Points on a hilly landscape, in no order, each with its height.
From any point a climber steps to the highest of the 2 points nearest to it. It stops when none of these is higher. Distance is the straight distance between rows; heights are no part of it.
dofad: [137 146 104 136 184 181 108 103 150 124 122 131 125 105 134 122 154 168
 114 141]  h=64.6
risu: [184 139 160 179 119 182 119 101 170 106 157  96  90 134 148  98 100 120
 163 140]  h=38.0
totir: [183 130 120 173 106 135 143 128 123 135  55  90  86  85 125 120  76 118
 111 112]  h=55.5
molal: [152 103 149 110 144 166  88 121 127 128 123 123 150  88 132 138 107 110
 141 144]  h=44.6
Silev: [156 179  99 176 135 125 177 151 170 151 137 105  97 169 119  92 128  93
 143 123]  h=15.3
Ves: [101 140  65 110  82 116 148 119  90 137  96 146 164 130 129 122 136  78
 127 111]  h=44.2
zug: [115 164 135 140 113  82 139 141 130 172 102 101 128 170  64 136 144 100
  88 135]  h=60.3
sebab: [137 115 117 115 181 160 117 154 131 134 189 143 182 101 159 108 166 126
 163 145]  h=49.8
Tet: [109 108 156 141 192 104 115 120 137 145 124 167  70 118 159 164 139 217
  82 123]  h=35.5
zurik: [ 66 136 107  97  73 136 105  88 119 113 121 143 166 149 117 148 147 106
 157 141]  h=30.6
Nizud: [170  93  96 128 173 130 110 132 131 162 100 178 121  93 118 118 141 160
  68 155]  h=52.1
Ruv: [195 115 161 179 149 142 124 141 140 145  83  85  85  97 141 112  75 106
  99 119]  h=54.3
Fela: [ 99 124 216 136  90 108 116 150 146 139 147  66 147 136 109 145  89 125
 169 131]  h=25.2
ruf: [131 158 136 183 109 104 151 126 176 175 102  68  85 148 112 128 106 126
 103 105]  h=61.3
nere: [ 93 112  85  90 127 115 140  95  84  82 120 201 136 129 156 150 138 133
 107 113]  h=38.6
Detif: [ 93 108 199 120 121 116  98 147 117 115 153  82 154 129  99 146 109 130
 148 152]  h=19.4
mapi: [133 152  87 128 102 179 119 108 127 105 106 113 133  90 125 110 136 144
 152 117]  h=53.1
gir: [138 172  79 139 157 154 118  92 160 132 105 132 107 153  85 121 170 134
 102 165]  h=51.7
fug: [113 140 130 148 125 140 151 115 142 116 132 103  94 113 189 125 120 188
 142  59]  h=2.5
zivaz: [100 114 151 109 149  84 116 172  81 127 150 110 157 125  83 118 137 134
 126 165]  h=29.0
sudut: [156 171 148 164  91 170 123  91 185  93 113  78 104 178  96 126 121 117
 134 154]  h=29.3
Pudeb: [ 93 139 130  94 117   5 187 144  89 110 163 172 115 180 117 134 137 120
  88  91]  h=2.4
Fop: [ 79 118 129 104 123  77 146 171  87 129 145 133 174 133 110 133 129 109
 135 137]  h=36.5
bedu: [ 62 140 169 118 124 115 111 108 150 143 158 105 143 167 123 161 149 141
 157 123]  h=13.5
Nivum: [130 120 158 120  92 148  97  99 134 107  97 110 147 135  79 155 122  92
 138 160]  h=36.4
tikib: [167 110 153 131 133 199  84 104 119 110 105 113 122  86 148 121 105 143
 139 129]  h=42.3
kanom: [137 151 117 148  71 140 144  99 134 126  52 102 112 112 109 131 108 126
 131 123]  h=31.0
fup: [173 131 164 168 111 190  90  93 162 104 128 100 114  97 140 115  96 148
 153 125]  h=40.1
Zogab: [196 165  89 154 130 158 160 164 162 125 126 117 102 170 150  90 117  86
 156 137]  h=16.0
seguf: [116  93  93 103 165  83 172 124  87 102 160 201 135 118 188 144 145 130
 114  93]  h=61.1
Sot: [161 138 142 131 137 130 111 176 131 108 130  89 132 128 101 103 107  80
 152 176]  h=52.0
zefo: [150 125 125 138 194 131 124 163 159 136 201 120 161 125 126 102 164 121
 149 143]  h=50.6
Feguf: [ 81 114 147  86 138  98  90 137  85 126 143 155 150 132 108 166 161 134
 111 167]  h=11.0
domo: [155 167 130 165  77 143 138  93 170 114  78  73  91 143  87 124 108 108
 133 128]  h=30.2
dum: [143  93 102 103 141  84 155 179  87 173 120 141 153 113 140 115 113  96
 108 117]  h=62.7
gozu: [118 118 118  64 130  40 133 140  83 116 122 221 115 157 105 142 141 126
  78 109]  h=5.2
tenu: [190 134 104 180 106 161 157 163 153 142 159 130 105  90 161  72  84 113
 172  91]  h=16.6
gubu: [220 119 123 167 185 145 133 145 144 159  83 107  87 101 127 107  93 117
  79 141]  h=53.3
Mavir: [151 135 119 101 154 169  98 159 126  88 173 113 175 130 107 101 135  78
 176 183]  h=61.7
Pud: [174 133 131 115 148 182  94 131 150  87 171 107 135 151 111 103 126 102
 160 199]  h=50.5
buko: [159 119 161 115 141 180  82 114 133  92 145  91 132 145  95 141 114  89
 134 190]  h=43.5
netaz: [168  70 133 114 175  85 110 157 107 174  96 180 112 102 116 137 124 160
  53 151]  h=55.0
fazal: [105  92 147  70 116 117  88 123  70 132 109 172 133 135  84 163 157 125
  81 164]  h=8.1
Bikur: [120 131 115 134  63 128 131 108 104 129  64 122 130 134  95 146 116  97
 114 134]  h=31.9
pori: [ 64 122 160 105 153 120 104 127 136 120 191 112 168 155 113 150 178 159
 139 145]  h=11.8
Lem: [113 142  87 129  42 169 140 115 119 100 120 133 137  93 169 105 114 156
 202  75]  h=52.8
vin: [129 124  62  95 133 113 121 113  97 117  92 194 116 115 139 138 170 177
  77 126]  h=45.6
Nizif: [104 100 180 142 152 113 134 118 115 120 116 131  90 115 202 161 103 175
 111  72]  h=30.4
zav: [205 155 117 181 116 181 160 156 156 128 140 117  88 122 159  71  94 106
 171 132]  h=16.4
Fatet: [126 157  37 130 138 143 165 113 147 146 122 145 155 127 118 100 178 130
 125 116]  h=18.6
zof: [148 172 153 145 120 159 125 111 195 105 166  88 121 180 106 122 132 112
 140 173]  h=27.1
gon: [165 122  76 112 133  82 167 181  94 160 117 126 160 113 116  81  99  71
 114 125]  h=61.6
rav: [153 148 106 150 102 136 164 146 135 151 124 134 134  91 164  85 105 104
 168  85]  h=17.1
Rasu: [106  99 180 127 162  48 126 168 107 158 130 126 101 140 101 141 126 166
  64 130]  h=59.1
Fisi: [ 96 139  97 104  92  94 148 149 107 141 125 123 172 139 102 113 140  84
 148 131]  h=41.1
vesa: [ 61 157  85 133 120 147 135  91 146 119 138 137 139 145 133 131 186 166
 135 107]  h=4.7
ruvi: [101 187  89 142 112 139 136  94 179 136 124 110 130 170  93 120 152 113
 139 142]  h=21.6
dotuv: [136 147 113 124 132 164 124 150 149 117 180 119 166 127 130 100 130  91
 178 154]  h=77.3
Kezun: [117  84 192 138 184  93  89 124 118 146 107 159  72 125 138 181 132 189
  59 136]  h=40.4
Nof: [ 93 127 145 104  62 131 104 103 119 109  98 121 158 134  92 169 117  91
 176 151]  h=34.2
Zefez: [122 127  52  71 137 113 127 103  70  74 100 215 112 110 161 139 154 168
  91 108]  h=42.0
tetug: [170 149 175 197 100 158 136 132 180 123 177  87  85 150 129  92  76 118
 158 114]  h=36.0
nera: [106  97 164 146 170 117 128 113 128 151 123 132 102 127 170 156 124 168
  87 106]  h=32.1
Kekot: [116 133  78 115  98 154 147 117 111 115 103 129 139  89 167 108 127 146
 160  87]  h=48.7
merem: [160 111 121 142  95 103 160 129 102 155  54 109  97 118 127 123  77 107
  85  97]  h=57.0
fen: [108 113  70 101  78 127 166 117  94 128  86 156 157 113 171 113 114 107
 156 105]  h=46.1
sal: [ 79 126 152 106 181  94 114 155 113 127 175 118 157 130  73 136 171 150
 123 165]  h=19.5
Buzaz: [149 139 142 141 154 133 123 170 152 131 185  95 142 128 104 101 123  95
 152 150]  h=60.7
Damal: [123 111 188 141  75 159 108 114 115 106 127 131 115  91 181 142  83 159
 196  90]  h=53.4
Rebe: [155 119 148 112 138 131 107 151 107 135 117 101 149 105  89 123 108  93
 120 153]  h=47.9
Levud: [212 110 124 119 210 162 117 165 129 131 113 122 113 118 113 121 115 100
 111 194]  h=51.1
met: [133 125  47 117 139 121 183 132 113 163 127 165 159 111 161  90 172 122
 124 101]  h=17.8
pefa: [114 121 132 135  52 175 119 121 117  83 146 136 127  92 187 132  98 177
 213  80]  h=60.9
kedav: [125  77 153 118 127  84 141 173  92 143 129 117 138 115 145 125  98 111
 121 111]  h=65.2
gusu: [112 181  54 139 136 143 154 112 165 140 131 142 149 168  86 108 173  94
 125 141]  h=20.0
gobaz: [121 106 123  70 127  86 105 133  84 132  98 202 115 144 109 142 139 139
  60 137]  h=6.5
konu: [124  95 148 126 157  55 146 177  86 158 121 116 127 117 116 131  95 141
  79 119]  h=70.2
pes: [ 93 155 105 131 123 159 138  98 146 117 143 106 130 117 163 124 161 191
 146  79]  h=3.4
lobu: [121 171 138 145 138 122 129 120 176 151 148  93 138 172  98 126 145 113
 132 144]  h=23.8
fumi: [104 105 104 102 144 116 167 137 101 122 160 177 167 121 192 120 160 124
 152  94]  h=56.7
pogem: [112 103 144 123 105 132 149 136 110 121 142 153 149  97 199 131 102 122
 176  78]  h=27.5
vopib: [ 90 118 140 108  87 134 111  93  96 121  76 142 132 135 111 164 139 118
 108 134]  h=33.4
zam: [ 83 155  89 124 145 109 146  96 143 150 148 156 137 165 119 147 203 152
 117 126]  h=6.3
zufig: [109  94 174 134 132 132 124 129 118 126 137 133 127 104 189 134 105 146
 141  97]  h=28.7
gab: [ 95 143 152 157 119 124 141 114 132 121  98  93  76 117 169 148 134 207
 120  76]  h=1.8
Vapil: [128 151 110 140 165 165 102  89 181 137 134 119 113 138  96 132 167 171
  99 155]  h=57.3
Kuruv: [143 175 100 134 114 218 104 107 147  90 139 112 137 111 129  92 159 162
 175 131]  h=62.1
filim: [141 125 198 162  89 130 112 131 165 136 171  79 124 132 102 126  82 122
 174 121]  h=30.1
Ragur: [133  84 114  92 177  83 140 137  94 127 149 209 123 121 158 152 132 150
  84 123]  h=69.0
kisek: [136 123 171 136 117 183  87  82 149 103 125 106 138 130 101 144 125 122
 136 161]  h=39.1
susal: [123  99 124  84 166 136 145 163  99 130 188 154 184  97 186 119 157 132
 160 123]  h=53.2
fud: [135 134 122 167  95  83 167 133 124 178  84 100  90 146 129 130 110 121
  92  87]  h=58.9
borar: [112  98 215 148 176  83  98 142 120 165 123 116  89 142  97 179 129 174
  53 136]  h=47.4
neme: [106 125 153 132  91  84 118 132 121 144 100  95 122 144  67 162 112 111
 106 143]  h=55.7
Niti: [ 76 126 123 122 170 121 101 107 148 150 168 140 141 152 113 151 189 159
 121 146]  h=8.4
loz: [186 128 130 139 172 166 118 136 153 121 134 104  99 151 122 126 131 103
 116 189]  h=48.6
Tes: [ 95 123 127  88 118  35 152 118  86  98 135 190 102 158 119 159 119 101
  70  82]  h=4.0
Kirib: [207 116 106 155 201 136 142 179 149 155 120 125 103 111 121 117 117 102
  95 169]  h=52.3
Farul: [144  71 151  90 187  83 104 149  86 133 114 198 106 110 142 151 122 167
  60 147]  h=59.8
boz: [ 83 115 143 108  97 153 107 106 122 100 162 138 169 121 175 130 135 118
 199 105]  h=22.8
zare: [124 165 135 167 141  83 144 137 156 178  98 100  90 165  97 136 145 132
  79 116]  h=65.1
fav: [165 169  96 158 170 151 131 128 171 133 118 114  97 165 108 123 144 120
 113 162]  h=48.4
fiva: [ 80 122 119  95 105  96 120  91  90  88  98 171 115 138 141 167 132 122
 104 116]  h=35.9
zek: [148 152 196 187  56 144 138 112 189 126 166  97  99 147 106 124  72 131
 177 114]  h=33.7
Vinu: [ 71 148 150 126  87 149 112 101 167 121 171 109 166 165 114 136 138 126
 181 129]  h=16.7
Famug: [ 92  91 188  91 129 114  95 130  96 124 132 119 156 143 122 176 134 120
 131 138]  h=14.7
Gigat: [ 81 101 165 108 105 113 143 138 107  97 172 146 156 119 178 146 120 108
 188  89]  h=25.5
gef: [141  99  71 107 153 138 115 118  96 138  98 169 134  90 148 118 132 158
  86 131]  h=49.3
popa: [146 156 108 115 147 206 103  81 155  87 130 118 130 113 124 109 158 158
 133 160]  h=74.8
fus: [ 88 138 151 119  80 180  89  81 153  98 168 134 160 132 146 136 135 142
 191 123]  h=20.1
viz: [151 131 100 122  93  85 173 177 119 160 103 102 149 119 110 109  77  58
 135 113]  h=60.6
vulo: [139 133  75 138 117 107 183 143 135 157 114 139 141 108 154  90 127 114
 131  82]  h=17.5

Where does a climber stop that starts at each point below?
Levud | zare
met | Ragur
kanom | Ragur
zurik | dotuv
bedu | konu
gab | konu
sal | popa
